Each row is a point on a landscape with many valleys, with its height.
A ball rolls from a point to the lowest of its 2 nearest points, and stops where none of them is lower. Distance is the straight distance between rows; heights are no part of it.
z842: [115,100,67,132,110,86,97,94,83,90,108,110,90,94,92,92,106,61,106,97,68,113,105,69,109,128,114,83,91,60,120]  h=207
z501: [106,100,105,114,96,72,128,116,88,63,121,99,112,93,71,95,131,110,89,99,78,124,113,84,90,138,118,89,108,98,105]  h=358
z71: [110,91,79,128,111,80,137,87,118,67,113,97,80,98,109,81,121,84,93,95,67,119,82,131,98,105,110,80,107,82,136]  h=252
z777: [94,95,116,91,105,109,67,128,117,85,103,83,107,128,102,103,122,92,101,111,82,90,87,82,106,104,115,105,96,132,117]  h=389
z699: [92,80,78,114,83,77,140,66,119,56,123,114,99,110,98,80,126,102,90,101,83,119,107,130,67,128,129,98,115,120,112]  h=322
z631: [104,79,107,97,90,93,116,84,94,129,105,75,105,97,106,84,97,92,115,137,109,114,123,137,88,96,91,86,73,122,125]  h=367
z807: [117,75,64,115,96,110,99,71,134,87,78,122,70,118,135,72,91,80,105,96,94,81,88,124,110,94,103,91,110,91,123]  h=249
z932: [83,126,105,102,117,109,118,127,109,96,108,84,61,126,110,82,86,106,114,78,32,98,67,107,118,130,93,84,112,88,107]  h=168
z727: [86,129,109,82,66,141,69,102,84,88,98,134,105,119,111,110,55,106,119,74,71,87,105,91,112,93,115,135,99,115,101]  h=632
z517: [117,107,50,108,78,82,90,72,111,110,77,97,96,75,116,104,69,73,97,114,115,87,97,115,107,90,86,82,112,90,75]  h=328
z296: [101,123,131,80,128,77,81,135,103,113,91,107,95,100,102,114,118,132,73,67,110,95,103,103,119,99,101,105,78,72,102]  h=475
z536: [85,95,119,94,97,110,72,106,104,126,95,60,106,82,107,133,98,73,92,122,113,81,86,60,87,79,78,108,144,120,76]  h=356
z649: [123,111,62,124,83,77,86,99,86,94,76,96,86,79,112,103,58,73,106,113,99,81,97,89,120,103,84,80,110,75,108]  h=314
z357: [116,102,65,124,122,53,100,130,113,98,103,73,104,85,86,111,138,78,84,105,105,109,86,122,117,100,112,67,92,60,111]  h=421
z57: [93,75,104,68,117,117,119,107,90,128,107,69,113,79,86,95,142,116,96,128,144,89,100,89,92,61,79,115,100,131,76]  h=234
z119: [111,90,93,94,77,135,111,74,129,105,86,113,118,102,92,102,99,123,110,93,150,101,100,136,85,73,75,99,110,123,59]  h=216
z287: [82,84,108,75,96,134,97,125,83,96,101,75,97,102,104,82,98,113,120,119,84,64,86,81,120,93,80,117,108,127,101]  h=257
z6: [105,131,121,104,116,80,66,139,83,132,83,89,84,77,108,103,81,101,91,92,126,69,85,69,125,105,83,90,106,61,124]  h=271
z424: [109,100,124,59,108,114,69,103,57,152,102,98,92,94,89,81,123,74,101,102,124,116,101,58,100,130,112,105,85,101,118]  h=157
z669: [78,121,101,99,74,85,111,87,105,106,109,77,109,99,101,129,76,108,97,116,108,118,104,121,69,116,83,105,120,133,72]  h=392
z485: [102,89,74,117,93,66,140,70,139,67,112,111,93,105,111,83,115,100,84,88,98,112,97,148,81,105,122,81,129,90,118]  h=292
z456: [74,108,108,109,109,126,119,129,112,73,121,85,79,132,104,82,86,122,124,90,49,88,71,109,115,115,90,96,105,119,109]  h=200
z28: [83,85,107,109,77,126,86,83,132,85,99,102,128,134,99,131,59,115,124,101,120,96,105,121,88,77,94,104,100,150,90]  h=691
z866: [81,90,92,56,94,128,92,94,77,117,115,89,114,129,88,84,106,117,117,119,118,108,105,99,102,129,82,109,71,150,75]  h=400
z801: [98,125,120,75,110,84,89,94,67,157,93,102,85,84,93,103,94,132,80,82,147,103,105,72,117,111,77,101,91,64,72]  h=598
z939: [121,103,96,93,130,85,78,140,111,97,75,104,103,87,99,110,129,107,79,82,120,81,88,97,126,88,104,95,95,67,88]  h=452
z717: [110,99,69,114,93,62,122,125,104,101,103,71,117,58,78,86,131,85,105,129,125,90,91,111,96,91,82,77,118,99,88]  h=636
z344: [107,134,107,123,86,102,77,110,88,97,79,112,110,101,111,135,62,79,116,93,83,109,108,108,93,72,110,121,72,110,111]  h=650
z973: [104,85,109,113,110,112,82,99,152,88,97,101,123,108,104,135,134,80,85,89,107,90,89,100,84,60,137,107,116,104,90]  h=486
z646: [116,96,111,102,73,117,77,96,82,70,89,140,111,110,100,80,92,92,114,104,86,95,117,75,116,90,122,112,78,109,141]  h=288
z830: [81,118,63,95,86,115,117,100,89,82,103,117,102,104,87,104,70,100,118,80,85,111,92,120,93,131,92,117,110,119,47]  h=399
z741: [98,76,101,105,76,137,64,78,105,97,100,116,117,147,93,99,91,78,129,112,96,112,121,80,100,112,116,107,79,137,126]  h=338
z957: [105,135,84,114,96,85,100,124,97,50,91,120,109,137,87,110,86,121,106,75,52,102,98,102,128,92,119,104,80,101,109]  h=556
z350: [87,89,105,93,106,143,98,54,117,108,99,139,94,130,117,112,72,99,103,61,86,110,118,105,91,94,115,121,102,87,80]  h=491
z271: [105,100,98,54,122,96,75,88,60,160,93,86,88,93,109,77,98,96,96,112,124,93,109,72,115,120,89,89,69,85,102]  h=182
z166: [118,77,127,139,96,94,98,96,131,85,78,111,94,121,107,106,82,85,107,91,107,88,109,65,98,103,106,72,136,109,145]  h=623
z272: [84,71,113,77,104,127,95,80,128,126,112,80,113,101,106,125,113,100,89,113,125,95,93,110,82,74,97,98,117,120,62]  h=299
z653: [110,76,116,96,113,123,116,134,120,65,104,111,113,87,87,106,141,114,95,85,100,81,95,104,95,72,116,129,105,104,85]  h=546
z235: [96,92,99,102,89,83,124,79,93,76,127,101,118,102,86,97,124,103,84,107,91,127,122,105,71,144,120,101,105,125,91]  h=342
z187: [106,68,99,83,122,130,106,76,107,102,103,120,84,114,119,67,118,102,99,87,88,92,108,108,110,93,113,108,89,88,107]  h=357
z258: [103,84,100,95,126,84,115,91,88,97,121,90,103,74,104,97,126,98,74,109,77,104,109,97,90,92,117,99,86,75,88]  h=345
z133: [115,106,85,129,113,83,113,85,87,103,100,108,72,100,104,89,84,73,104,81,78,126,104,110,100,128,110,78,88,48,137]  h=172
z393: [87,86,115,90,98,108,79,112,96,120,108,68,90,104,100,95,110,73,111,132,100,101,101,89,91,117,93,95,101,134,109]  h=369
z696: [95,92,93,102,116,97,130,107,100,112,103,82,81,99,97,85,96,98,109,96,82,106,104,116,104,121,81,88,106,95,84]  h=413
z996: [110,118,89,109,91,98,99,85,108,67,90,100,68,123,144,89,58,105,103,93,42,101,75,124,117,97,108,90,85,102,146]  h=139
z591: [95,119,56,79,96,90,97,96,97,93,109,103,95,99,93,100,95,103,93,85,98,114,86,117,95,148,97,107,116,114,39]  h=409
z959: [97,133,93,109,81,111,88,99,88,89,91,131,99,124,114,112,40,95,119,82,60,97,107,102,107,88,115,117,81,104,112]  h=641
z43: [101,107,85,59,98,97,96,103,50,124,87,81,100,70,112,86,104,114,98,130,134,85,103,92,105,69,65,130,89,112,101]  h=302
z982: [116,88,122,97,100,95,113,122,109,67,100,118,132,102,80,101,133,135,86,94,107,94,115,88,105,82,106,109,104,115,91]  h=566
z930: [121,103,92,137,105,76,141,87,97,65,106,107,69,94,98,86,84,92,104,78,78,120,90,108,107,120,106,75,111,55,152]  h=211
z902: [93,87,54,105,102,121,100,101,126,100,99,94,106,101,112,91,110,83,129,120,94,83,84,160,109,71,102,109,75,124,81]  h=324
z114: [117,90,86,112,85,126,81,90,136,97,96,120,111,109,90,119,124,71,111,89,130,122,93,115,64,103,120,108,102,119,88]  h=437
z511: [96,126,102,101,54,82,85,88,99,110,102,76,118,80,90,127,89,85,100,124,125,114,102,104,61,102,86,99,122,139,88]  h=381
z948: [93,101,104,106,93,66,141,87,80,131,95,84,98,71,93,90,83,123,97,120,142,105,124,107,96,98,54,80,110,98,93]  h=551
z976: [109,114,108,122,77,77,109,96,100,105,82,96,100,121,99,98,44,111,121,106,88,93,127,91,122,101,74,70,96,115,127]  h=422
z680: [101,90,125,71,137,96,83,98,67,149,92,104,81,75,107,75,98,106,78,104,133,85,89,71,120,106,100,85,88,57,118]  h=215
z865: [106,93,139,86,104,78,91,101,105,101,98,101,111,102,123,104,108,126,67,111,107,100,113,104,106,84,108,92,88,101,125]  h=515
z404: [90,149,108,103,86,83,108,128,91,72,100,113,93,106,102,106,70,140,99,72,56,103,96,116,128,97,104,117,79,86,102]  h=569
z144: [119,92,89,130,109,99,115,129,129,61,99,100,88,136,79,85,127,98,123,86,85,107,100,95,105,127,109,84,106,120,128]  h=431
z580: [83,132,139,86,81,112,117,115,64,102,125,115,95,94,87,69,87,129,107,91,63,107,120,70,122,94,108,100,89,76,110]  h=605
z774: [82,88,99,64,93,116,100,79,76,115,122,79,89,81,101,97,103,85,100,129,95,103,95,87,77,129,95,115,114,126,83]  h=355
z722: [107,105,59,100,82,129,132,95,89,86,98,127,110,104,78,91,85,96,129,82,115,117,105,130,91,116,81,117,102,119,62]  h=388
z833: [78,71,119,85,103,137,75,79,121,125,103,81,101,118,101,126,88,94,94,104,106,83,91,68,96,98,94,104,132,115,69]  h=331
z181: [68,86,86,76,105,128,70,87,89,120,116,89,120,147,88,101,101,102,116,127,89,97,98,79,111,124,105,96,60,141,78]  h=387
z387: [115,94,81,79,118,67,105,117,92,118,87,87,94,66,97,81,121,115,78,110,160,78,85,97,108,111,78,75,115,85,74]  h=579
z253: [91,90,122,73,103,98,96,56,87,102,113,111,96,94,130,99,88,112,69,101,62,97,108,82,106,88,130,110,94,63,112]  h=278
z558: [102,89,78,112,87,107,96,100,120,75,107,106,97,137,104,80,107,90,118,94,90,112,99,108,88,147,108,101,106,133,120]  h=451
z759: [110,100,106,105,140,94,81,144,111,101,88,76,88,100,102,111,128,88,90,96,83,80,81,72,116,86,98,89,100,74,104]  h=426
z56: [107,76,137,128,118,92,103,118,124,111,106,84,91,85,105,107,119,69,94,111,103,104,90,87,75,94,108,73,129,85,123]  h=572
z602: [94,112,81,82,104,129,40,109,92,126,93,102,112,142,92,107,102,77,117,108,98,105,98,68,106,123,114,103,70,137,88]  h=376
z608: [104,122,109,82,90,120,73,91,53,97,105,131,128,100,75,105,110,93,99,96,79,111,124,60,103,87,131,125,63,87,97]  h=243
z600: [85,119,132,77,77,148,65,87,108,117,93,130,106,133,90,120,66,116,105,65,95,87,104,69,113,97,106,122,114,103,82]  h=624
z595: [77,97,141,109,97,137,116,99,79,130,118,108,101,111,71,100,91,81,133,87,89,121,124,84,80,119,99,109,96,107,99]  h=442
z319: [101,100,96,69,90,92,104,87,48,135,97,82,88,44,117,86,90,87,90,128,146,99,96,94,85,84,87,122,104,93,108]  h=323
z115: [109,118,90,122,106,48,108,104,99,59,116,94,105,94,85,112,116,98,74,100,74,117,97,89,97,124,123,81,107,74,116]  h=375
z734: [101,129,115,122,97,78,95,117,111,53,100,107,101,136,97,120,93,115,103,76,58,110,93,90,102,98,133,100,103,111,139]  h=543
z650: [112,116,104,75,100,103,75,83,64,108,98,128,115,85,92,113,96,110,84,88,107,105,116,78,106,96,117,117,71,71,87]  h=224
z857: [121,86,91,138,119,79,122,88,124,83,92,134,87,102,98,85,122,75,91,71,123,110,101,104,80,127,116,82,122,62,127]  h=223
z763: [110,86,84,70,97,125,114,74,98,108,107,111,110,93,78,102,128,124,92,91,140,115,103,121,75,98,91,110,99,115,43]  h=218
z944: [94,140,121,92,84,78,110,123,73,103,100,119,91,80,109,102,74,139,89,67,89,93,106,99,128,98,90,122,80,68,103]  h=581
z308: [114,109,81,119,128,58,98,118,96,87,105,96,100,96,81,116,115,104,73,86,107,103,96,95,123,129,108,72,102,41,103]  h=397
z433: [98,84,126,115,107,102,110,102,92,112,116,90,84,62,100,100,108,63,95,110,94,107,90,80,66,110,107,97,129,81,111]  h=586
z502: [98,126,105,115,83,124,91,78,67,134,89,107,107,98,84,134,67,71,119,101,94,127,122,78,82,89,89,122,88,104,82]  h=637
z333: [121,83,49,93,104,95,90,81,122,98,71,107,91,96,126,86,89,87,97,102,105,70,93,113,122,85,91,86,106,79,83]  h=298
z671: [99,86,83,92,93,98,93,95,141,67,110,102,89,127,120,86,115,105,97,90,94,91,83,127,90,123,116,105,118,128,114]  h=468
z775: [95,104,50,109,82,130,118,99,85,104,89,110,120,112,82,99,90,96,144,109,122,119,104,144,100,95,71,122,72,141,67]  h=373
z572: [79,89,84,75,90,149,89,89,95,105,124,99,102,90,109,95,109,83,125,101,122,113,70,133,64,112,103,138,93,126,70]  h=720
z787: [114,84,100,113,92,101,92,76,90,102,100,109,90,74,100,97,99,66,87,107,103,93,98,56,89,114,109,87,125,85,108]  h=597
z579: [111,84,94,116,88,91,125,113,123,49,96,103,132,107,76,107,121,119,104,115,96,84,114,94,108,86,101,95,113,127,85]  h=580
z47: [66,86,62,89,123,117,117,123,100,112,113,67,112,99,93,94,132,106,121,125,119,86,78,132,104,70,71,121,91,132,57]  h=154
z454: [91,111,81,77,116,85,91,100,77,109,108,74,101,95,119,106,99,96,87,115,74,96,102,110,104,88,102,110,73,95,82]  h=372
z93: [112,77,111,104,72,118,89,88,96,88,91,117,117,110,104,92,87,94,118,118,101,95,125,95,101,94,101,105,88,139,129]  h=315
z992: [98,80,132,86,115,132,93,88,101,127,91,113,90,114,97,85,104,99,106,84,100,91,113,75,106,110,108,97,103,91,100]  h=317
z103: [105,104,116,103,93,72,119,102,90,113,98,80,97,103,108,89,77,116,108,135,88,99,127,126,115,89,74,82,78,116,133]  h=396
z926: [72,100,70,105,117,131,127,135,91,92,106,86,102,108,85,88,94,108,134,105,86,85,87,120,114,94,68,124,87,128,64]  h=197
z740: [81,104,130,93,94,136,98,94,89,137,100,99,100,117,89,114,81,108,129,93,118,123,121,107,84,103,69,115,89,128,88]  h=425
z659: [87,99,99,97,97,102,113,42,120,101,104,124,93,124,117,109,69,117,83,71,86,112,120,114,88,113,109,104,109,92,81]  h=473
z570: [107,134,102,108,84,110,82,110,75,112,87,104,120,84,90,148,90,78,103,102,107,121,112,91,83,69,88,135,84,105,84]  h=643
z164: [120,87,104,124,115,66,109,86,126,113,94,112,96,103,106,99,99,91,86,79,137,112,107,119,95,119,110,63,118,63,113]  h=173
z525: [109,86,102,102,102,57,116,88,91,127,95,82,103,64,93,83,96,110,83,139,151,86,99,99,101,107,77,59,113,91,97]  h=565
z358: [93,121,121,113,97,80,89,77,111,95,91,120,78,135,120,99,58,110,95,68,81,101,112,83,112,116,116,75,109,69,144]  h=506
z924: [108,103,108,100,82,146,70,107,76,105,95,129,117,112,80,100,103,70,129,104,81,99,115,52,116,84,121,126,74,106,115]  h=263
z109: [58,72,119,78,95,153,86,83,100,97,130,92,101,103,110,119,95,83,116,90,100,105,77,106,74,109,111,138,122,116,78]  h=713
z346: [93,91,86,108,98,128,49,104,121,93,100,116,126,161,88,120,111,86,122,107,104,112,100,94,103,114,124,109,65,147,112]  h=359
z640: [120,110,107,100,91,81,68,105,103,132,74,84,105,96,100,124,91,89,92,116,144,105,109,89,97,107,80,78,105,104,102]  h=390
z474: [128,85,97,142,102,80,125,111,109,73,91,108,103,72,95,94,94,95,98,106,109,86,94,113,107,60,97,80,104,60,123]  h=606
z25: [115,100,130,99,113,71,102,96,99,110,100,114,122,93,78,118,122,120,63,89,147,130,116,97,81,119,110,88,102,83,90]  h=153
z147: [109,64,122,129,114,106,111,108,157,89,100,107,86,107,110,93,136,78,92,102,115,96,83,98,81,90,122,79,133,101,133]  h=547
z379: [90,111,84,71,100,106,95,114,97,110,93,83,89,101,117,95,94,107,104,99,101,89,91,131,109,108,81,114,95,111,77]  h=393
z156: [107,110,107,100,95,95,93,113,101,81,91,108,89,91,118,100,85,102,100,94,69,86,92,85,108,99,105,99,109,86,116]  h=449
z791: [57,85,120,106,91,145,94,87,121,95,114,96,120,119,110,139,64,95,121,87,106,98,85,119,75,83,96,125,114,127,73]  h=703
z338: [123,105,58,120,107,64,89,122,128,71,96,93,105,95,107,109,129,64,91,99,90,104,76,124,108,93,131,88,107,84,111]  h=446
z705: [94,91,58,125,69,107,100,79,125,75,110,111,138,107,86,110,93,92,121,131,105,104,100,106,92,85,105,104,94,148,74]  h=671
z494: [107,85,77,75,78,136,91,70,92,113,104,116,84,100,110,83,107,75,118,97,127,125,95,128,65,133,109,125,92,122,86]  h=726
z307: [110,75,110,118,108,109,101,119,140,62,102,109,104,94,109,102,160,85,84,95,104,93,87,104,85,80,131,106,117,103,120]  h=518
z251: [108,77,113,79,88,129,77,84,107,119,102,112,83,101,121,80,116,70,105,93,124,122,98,123,69,132,114,118,109,119,122]  h=733
z981: [112,110,90,69,112,84,99,99,68,131,94,96,90,66,90,98,103,120,78,98,149,95,95,74,102,120,72,100,110,74,64]  h=589
z891: [103,100,102,114,113,116,93,130,122,50,108,90,88,129,95,83,138,99,106,92,60,89,77,72,112,110,112,98,111,107,131]  h=410
z521: [103,114,159,100,101,110,84,136,72,134,86,115,102,84,90,119,106,91,99,87,124,115,109,78,86,89,97,122,101,99,129]  h=201
z964: [63,138,104,111,105,84,126,103,107,79,123,92,88,134,98,115,60,133,91,78,31,112,86,112,101,116,116,93,102,106,90]  h=441
z999: [82,134,96,118,111,97,100,99,54,132,99,98,103,92,79,111,72,83,110,103,72,111,118,69,103,87,88,105,69,77,80]  h=628
z738: [88,92,117,88,99,118,103,102,135,100,96,88,123,104,90,127,109,133,91,96,131,92,98,116,86,74,88,106,115,126,64]  h=262
z442: [119,70,95,101,127,130,114,110,125,83,94,114,83,107,116,75,121,96,115,89,90,90,96,137,105,73,105,108,85,90,109]  h=398
z312: [70,118,94,115,106,71,129,84,106,111,110,88,95,125,100,116,56,122,92,89,57,117,113,116,113,118,89,82,99,104,71]  h=424
z487: [111,93,76,109,118,95,94,135,98,87,97,76,112,89,84,97,128,87,101,123,82,69,89,58,120,72,92,95,96,99,83]  h=403
z884: [92,114,127,91,129,92,79,128,68,137,99,80,86,72,92,93,106,103,85,107,109,73,92,53,124,103,94,88,104,54,115]  h=247
z742: [93,125,123,77,101,105,77,105,98,147,86,105,88,99,100,116,83,132,87,73,119,99,105,76,116,112,74,107,102,87,72]  h=607
z157: [79,137,118,80,91,123,75,103,117,126,83,104,97,130,101,133,65,135,98,59,107,95,98,83,109,108,81,115,108,109,61]  h=615
z445: [92,106,125,93,100,85,76,99,78,137,91,66,99,70,106,127,83,92,84,128,127,95,99,60,95,93,74,90,121,98,103]  h=371
z26: [98,85,78,101,55,97,94,84,121,73,107,87,134,91,91,100,111,93,114,133,112,92,94,109,84,98,106,105,122,149,90]  h=662
z698: [105,85,102,73,96,91,92,89,107,70,96,113,80,124,126,61,127,113,82,96,98,87,94,108,107,131,110,97,107,108,140]  h=489
z697: [83,136,90,109,100,99,99,92,89,79,103,107,66,134,123,91,63,99,112,77,33,119,82,123,104,121,121,93,82,98,139]  h=96
z513: [87,83,70,133,59,129,87,82,120,67,101,120,130,129,90,115,75,88,144,107,112,109,87,105,79,95,103,113,99,153,85]  h=679
z562: [96,78,78,104,104,92,119,40,130,91,95,122,98,140,112,90,99,110,83,87,102,118,133,129,94,120,114,92,96,103,100]  h=454
z913: [113,70,112,103,69,95,104,79,88,105,102,100,122,99,100,94,103,83,107,151,114,115,131,104,89,89,106,97,82,139,137]  h=340
z422: [106,107,114,115,108,125,103,126,106,59,102,105,78,91,97,90,115,91,108,85,49,82,74,67,101,86,110,107,111,82,127]  h=429
z963: [107,92,92,118,119,86,109,88,112,72,95,128,98,122,87,86,142,97,81,72,105,108,112,64,94,142,119,89,117,79,111]  h=261
z314: [103,110,106,135,125,65,110,120,68,129,105,85,106,61,91,124,88,104,85,112,135,97,108,103,103,78,84,90,91,42,119]  h=537
z441: [92,119,158,105,86,88,114,119,82,103,112,115,96,85,91,98,93,139,100,83,86,100,115,72,111,101,102,102,101,77,118]  h=595
z391: [123,95,90,122,114,113,96,141,125,90,84,108,97,84,98,102,126,71,121,95,102,89,83,128,103,59,104,109,94,87,106]  h=443
z554: [87,113,108,60,97,107,101,129,56,108,101,82,93,79,100,76,113,125,102,116,116,75,102,92,112,86,72,136,108,124,96]  h=282
z428: [89,131,103,103,107,103,120,113,90,86,106,100,57,101,107,80,81,96,113,65,41,121,78,115,102,128,107,99,101,74,125]  h=136
z91: [122,103,80,124,119,76,114,118,77,112,88,104,103,76,88,113,97,102,100,97,123,102,114,124,131,82,87,90,69,42,113]  h=560
z915: [117,108,108,75,92,96,105,97,98,110,90,122,111,96,85,110,114,126,84,83,133,119,114,116,89,101,97,111,93,100,66]  h=189
z432: [114,99,68,135,105,115,102,97,83,86,106,112,93,84,93,96,109,44,116,99,57,115,100,82,93,100,123,121,81,79,104]  h=233
z776: [121,108,66,121,116,97,95,131,137,77,83,91,90,100,111,111,113,76,103,88,78,91,77,132,116,72,108,94,102,92,93]  h=470
z430: [106,78,76,117,129,88,124,112,110,90,116,83,110,81,86,90,144,83,94,131,72,96,96,92,109,67,108,95,78,93,88]  h=377
z79: [103,104,115,111,105,104,101,94,103,99,98,130,103,123,79,101,108,113,100,72,97,103,123,61,105,121,111,91,107,76,101]  h=289
z619: [106,98,143,78,90,127,71,102,62,136,93,109,105,92,84,104,106,78,104,102,125,117,111,65,85,112,110,118,101,112,127]  h=175
z207: [105,103,67,113,81,77,86,121,133,105,88,67,119,77,94,91,134,81,107,130,121,73,73,111,97,85,92,75,129,120,80]  h=646
z269: [77,108,103,86,110,134,121,126,82,95,119,93,83,117,95,68,90,123,130,100,58,77,86,100,122,100,79,109,96,115,90]  h=230
z383: [121,88,87,115,98,57,121,118,91,69,102,85,108,66,90,84,117,107,86,130,111,85,99,106,112,95,90,75,105,83,118]  h=625
z515: [119,103,134,114,104,65,95,100,100,119,91,112,111,84,96,119,108,102,79,94,164,121,103,118,80,118,107,83,100,68,120]  h=115
z50: [72,94,86,64,125,112,120,102,84,130,112,67,101,93,97,101,131,124,110,120,135,102,97,119,86,64,73,132,94,125,59]  h=196
z656: [92,109,122,58,89,110,76,62,67,116,103,120,100,80,112,99,78,115,72,98,90,89,115,64,120,84,114,119,94,79,86]  h=248
z36: [125,103,107,131,112,85,117,120,93,89,88,115,106,85,95,107,94,109,100,86,96,102,115,116,116,63,94,104,72,59,119]  h=582
z403: [77,117,85,97,99,76,113,81,106,117,101,75,104,112,113,116,51,105,97,116,84,105,109,136,102,101,80,86,94,120,71]  h=408
z611: [101,93,120,111,126,90,128,112,106,112,104,70,74,101,101,79,108,102,105,108,68,107,94,119,107,109,86,74,93,86,125]  h=434
z138: [85,117,114,76,93,109,97,89,72,135,103,93,116,122,82,106,93,131,103,110,114,124,126,113,92,117,75,114,69,138,78]  h=411
z447: [99,111,110,116,104,79,144,121,85,116,96,98,91,58,87,105,93,127,101,90,130,98,110,108,106,88,57,110,118,72,80]  h=534
z419: [113,92,100,106,145,81,101,129,100,100,102,65,81,85,99,86,118,104,89,114,78,88,87,86,125,104,86,68,96,59,121]  h=450
z15: [95,90,49,101,88,137,86,101,105,86,96,113,122,117,101,92,104,96,137,113,119,97,85,140,104,82,88,127,66,142,70]  h=354
z955: [117,124,121,130,94,67,97,94,115,57,95,110,85,116,110,113,68,116,91,72,78,106,99,88,106,97,127,79,113,90,164]  h=526
z22: [79,89,129,123,120,136,133,123,102,113,116,100,87,120,76,92,101,85,139,78,77,115,108,94,86,120,91,103,104,110,99]  h=456
z257: [86,103,121,91,89,100,110,54,112,109,106,115,77,121,116,93,70,118,83,72,83,103,112,82,93,136,106,88,126,84,107]  h=488
z786: [115,78,124,79,108,82,101,103,97,95,89,103,89,82,127,78,110,121,72,117,121,85,91,118,111,89,99,85,92,85,131]  h=532
z588: [115,123,85,126,102,81,79,116,82,107,88,100,79,78,101,101,69,75,103,96,99,82,86,68,118,120,88,79,113,49,116]  h=296
z8: [94,103,107,104,67,110,84,99,108,103,97,77,117,67,92,138,95,81,97,116,125,90,90,79,69,76,86,106,143,125,68]  h=368
z339: [125,89,77,70,105,71,93,107,94,72,90,112,94,100,119,60,125,122,75,108,108,86,94,124,121,122,105,87,87,89,128]  h=507
z24: [99,96,72,104,72,80,97,103,141,81,109,75,112,88,98,91,120,84,110,128,108,80,73,119,83,111,109,82,139,134,93]  h=654
z731: [101,110,93,89,83,71,104,112,104,75,98,80,84,77,123,100,81,107,78,107,91,72,79,100,98,110,88,91,142,92,97]  h=467
z569: [84,99,91,120,91,84,131,111,126,52,117,98,131,124,79,115,97,126,108,103,86,108,111,134,90,87,110,100,100,136,89]  h=596
z135: [118,94,88,107,105,103,103,72,121,68,82,114,71,126,132,65,86,106,93,88,74,86,91,111,125,90,101,84,100,86,153]  h=195
z867: [87,123,119,120,102,55,131,127,67,116,110,81,104,58,95,113,99,138,84,110,121,93,106,107,112,76,65,115,94,66,108]  h=516
z146: [77,133,114,92,105,70,116,121,77,109,110,76,105,70,106,121,102,139,73,98,96,95,105,96,110,77,78,135,101,92,79]  h=497
z927: [101,83,121,94,125,90,108,71,81,96,118,116,96,85,109,86,116,105,73,98,77,105,109,84,108,90,127,91,80,58,124]  h=313
z472: [110,71,80,97,101,133,119,83,137,108,93,108,118,99,104,90,113,105,123,110,122,86,103,143,99,52,91,102,91,118,70]  h=270
z448: [98,92,95,121,111,110,88,103,141,92,111,95,126,122,90,136,114,81,111,96,99,113,94,108,79,88,123,102,100,121,72]  h=459
z736: [119,105,99,105,89,97,80,93,122,117,80,108,112,84,105,107,105,79,98,102,137,106,96,121,84,89,107,90,111,107,99]  h=412
z683: [104,107,144,57,111,87,62,105,97,127,90,111,106,110,113,109,110,135,63,88,124,102,113,105,118,102,117,98,74,87,108]  h=493
z503: [105,64,98,70,104,93,121,71,93,113,109,85,110,88,109,76,116,111,88,137,113,109,112,118,94,97,103,89,82,120,95]  h=395
z613: [102,69,83,83,111,94,103,54,137,121,104,99,111,120,119,85,112,110,85,117,118,105,118,136,100,105,111,79,90,110,88]  h=427
z397: [87,123,94,83,89,64,106,118,103,80,99,78,98,61,121,109,103,115,69,106,95,87,83,116,101,84,95,113,121,94,74]  h=480
z594: [107,74,112,115,90,101,93,67,117,83,92,114,96,108,107,97,94,87,81,101,99,84,108,44,97,107,107,83,137,93,122]  h=608
z505: [96,87,105,68,98,106,101,79,73,136,112,86,93,59,111,96,104,85,94,118,122,109,90,98,69,92,97,118,106,115,79]  h=341
z637: [86,115,123,101,105,117,113,101,74,113,115,104,98,96,94,93,83,101,105,98,48,103,117,65,117,74,110,98,80,63,100]  h=616

Two balls start at each pair of points below. Name the first point that both come to, or write never.
z357, z717 | never
z344, z36 | z867
z447, z474 | z867
z166, z594 | z147
z91, z948 | z867

Call two points neighbours if one is among the 2 nearest of the other. Go from one point of each pair to the other, from neighbour to neighbour, staying as low as possible. Name the highest point that can't be avoided.
z424, z697 | z517
z119, z515 | z763
z650, z536 | z591
z697, z47 | z269

For each start below, name the point where the ball stops.
z787 | z536
z494 | z891
z338 | z133
z611 | z650
z22 | z650
z569 | z536
z207 | z891
z387 | z891
z591 | z650
